Each row is a point on a landscape with many valleys, with its height.
A ball rolls from a point to the lowest of its 5 nearest points, and stops where none of them is lower. Distance is the straight distance between rows; heights are no part of it.
K_398 h=2.47: [127  94 111  67 120 189 107 131]
K_650 h=4.82: [113 123 128 100 136 195 140 196]
K_465 h=1.92: [ 99 143 135 118 128 162 146 184]
K_982 h=2.27: [130 141 138 184 142  91 134  87]
K_194 h=1.35: [154 103 112 123 137 140 107  97]
K_63 h=1.45: [165  98 128 163 144 112 102  86]
K_710 h=1.74: [154 115 129 186 153  97 116  81]
K_185 h=2.34: [102 159 141 119 114 119 159 181]
K_539 h=2.24: [143 109 112 116 138 150 104 102]
K_359 h=1.46: [120 156 135 110 102 165 175 205]
K_661 h=1.49: [170  78 138 156 133  99 101  86]
K_623 h=3.61: [121  75 109  75  92 192 116 103]
K_768 h=2.53: [160  54 152 162 133  72  89  76]
K_919 h=3.84: [107 170 138 147 125  78 145 123]
K_895 h=2.14: [ 95 148 135 126 126 143 151 173]
K_557 h=2.37: [ 96 142 136 130 131 149 136 158]
K_575 h=3.18: [134  91 110  78 115 176 106 108]
K_254 h=3.15: [ 96 157 137 131 122 111 147 150]
K_364 h=5.18: [134 171 141 110 110 105 168 195]
K_638 h=1.78: [145 128 123 175 150 112 116  89]
K_956 h=2.52: [ 96 146 128 132 135 140 137 146]
K_114 h=4.39: [145  75 113  98 105 163 108  95]
K_142 h=2.61: [150  96 109 109 121 150 103  94]
K_283 h=1.75: [164  79 141 169 145  89  98  84]
K_35 h=3.26: [104 168 141 125 120  91 149 161]
K_718 h=1.93: [143 129 135 191 149  90 129  85]
K_435 h=2.26: [100 138 132 112 133 172 145 180]
K_841 h=4.25: [111 152 127 167 138 102 133 102]
K_117 h=4.04: [108 129 124 110 140 182 134 181]
K_883 h=4.74: [117 167 136 169 130  74 145 100]
K_417 h=2.89: [100 155 127 141 132 125 133 136]
K_820 h=3.46: [ 98 163 137 142 125 101 142 132]
K_694 h=1.63: [104 138 131 113 124 175 152 193]
K_882 h=2.78: [157  82 117 118 115 143 107  87]
K_562 h=0.77: [154 101 119 135 138 134 103  91]
K_912 h=4.35: [131 115 113  98 140 160 107 121]
K_642 h=3.28: [127  77 111  73  99 182 110 103]
K_753 h=0.91: [161  69 126 134 113 126 107  79]
K_765 h=5.92: [112 134 118 119 147 157 116 136]
K_277 h=7.93: [114 127 117 109 150 171 117 145]
K_215 h=3.72: [139  97 108  92 123 163 104 108]
K_520 h=3.62: [102 136 127 116 137 169 134 168]
K_607 h=1.29: [109 164 133 162 133  82 141 101]
K_421 h=1.23: [162  84 126 145 134 119 100  87]
K_942 h=0.46: [120 108 117  70 137 198 112 165]
K_858 h=1.38: [161  83 121 137 125 124 103  82]
K_779 h=3.27: [120 166 139 110 109 118 164 194]
K_591 h=2.62: [123  90 111  65 113 188 108 121]
K_871 h=5.07: [127 195 142 135 139  39 139 139]
K_644 h=3.08: [126 133 120 152 147 131 122 104]
K_166 h=4.26: [116 143 123 146 146 131 125 119]
K_65 h=4.24: [117 182 142 134 127  52 145 140]
K_969 h=1.62: [167  68 137 154 130 100  98  82]
K_28 h=3.49: [118 114 121  87 138 199 125 182]
K_52 h=4.40: [109 151 128 156 135 111 132 111]
K_794 h=1.05: [112 175 137 144 125  64 143 124]
K_301 h=2.17: [124 109 115  72 135 190 107 153]
K_653 h=3.60: [124 153 136 181 129  72 143  87]
K_276 h=2.31: [138 167 130  97  97 149 186 209]
K_772 h=1.96: [165  88 143 182 153  84 101  83]
K_372 h=3.71: [140  85 111  84 106 171 108  98]
K_685 h=3.85: [111 175 143 132 122  71 145 141]
K_816 h=4.45: [126 109 111  86 139 179 103 134]
K_631 h=2.23: [123  93 110  62 118 195 110 143]
K_632 h=1.31: [112 142 134 110 113 178 171 205]
K_690 h=3.80: [134  76 113  86  96 182 111  93]
K_93 h=3.38: [100 170 139 129 119  85 145 150]
K_675 h=2.35: [131 135 126 164 148 117 120  97]
K_568 h=5.98: [121 169 133 168 124  59 144  93]
K_176 h=1.81: [124 163 135 103  99 148 178 204]
K_313 h=6.17: [118 119 117  95 147 183 113 163]
K_925 h=1.47: [146 117 117 145 146 134 107  98]
K_356 h=1.39: [152 118 120 153 148 121 110  90]
K_757 h=1.61: [150 112 127 166 148 117 113  87]
K_843 h=2.19: [108 151 140 121 114 149 160 191]
K_803 h=1.58: [162 103 130 174 152 102 106  84]
K_19 h=3.29: [102 157 131 148 134 116 135 127]
K_170 h=1.70: [163  60 141 145 119 109  98  81]
K_297 h=1.53: [166  66 135 146 124 104  98  82]
K_859 h=2.39: [130 140 128 183 141  98 129  95]
K_274 h=1.77: [161  65 134 139 118 112 101  78]
K_534 h=2.71: [136 118 110 129 147 145 106 108]
K_826 h=4.31: [140 172 134  97 102 133 176 211]
K_70 h=1.76: [137 162 128  99  96 164 186 214]
K_324 h=3.35: [118 151 130 177 137  96 136  94]
K_41 h=6.03: [125 180 137 156 128  40 144 105]
K_615 h=4.00: [123 174 146 113 117  89 152 186]
K_747 h=4.42: [110 136 120 132 145 148 119 126]
K_506 h=4.97: [127 183 145 119 130  65 145 172]
K_669 h=5.77: [124 195 141 143 135  31 139 114]
K_959 h=4.66: [112 173 135 149 124  58 143 109]
K_752 h=2.04: [117 159 141 113 107 139 170 199]
K_408 h=3.02: [117  76 112  61  97 203 112 115]

For each start below, name the point where the ball stops.
K_557 | K_632
K_93 | K_632
K_372 | K_942
K_747 | K_632
K_675 | K_562
K_718 | K_562
K_615 | K_632
K_690 | K_942
K_142 | K_562
K_644 | K_562
K_623 | K_942
K_642 | K_942

Call two points neighbours if one is among the 5 nearest of the other. Go from one point of each pair to the other, from neighbour to neighbour, staying as low as possible. Name the highest point that can't be avoided.
K_794 and K_562 | K_919
K_942 and K_562 | K_215
K_562 and K_607 | K_324
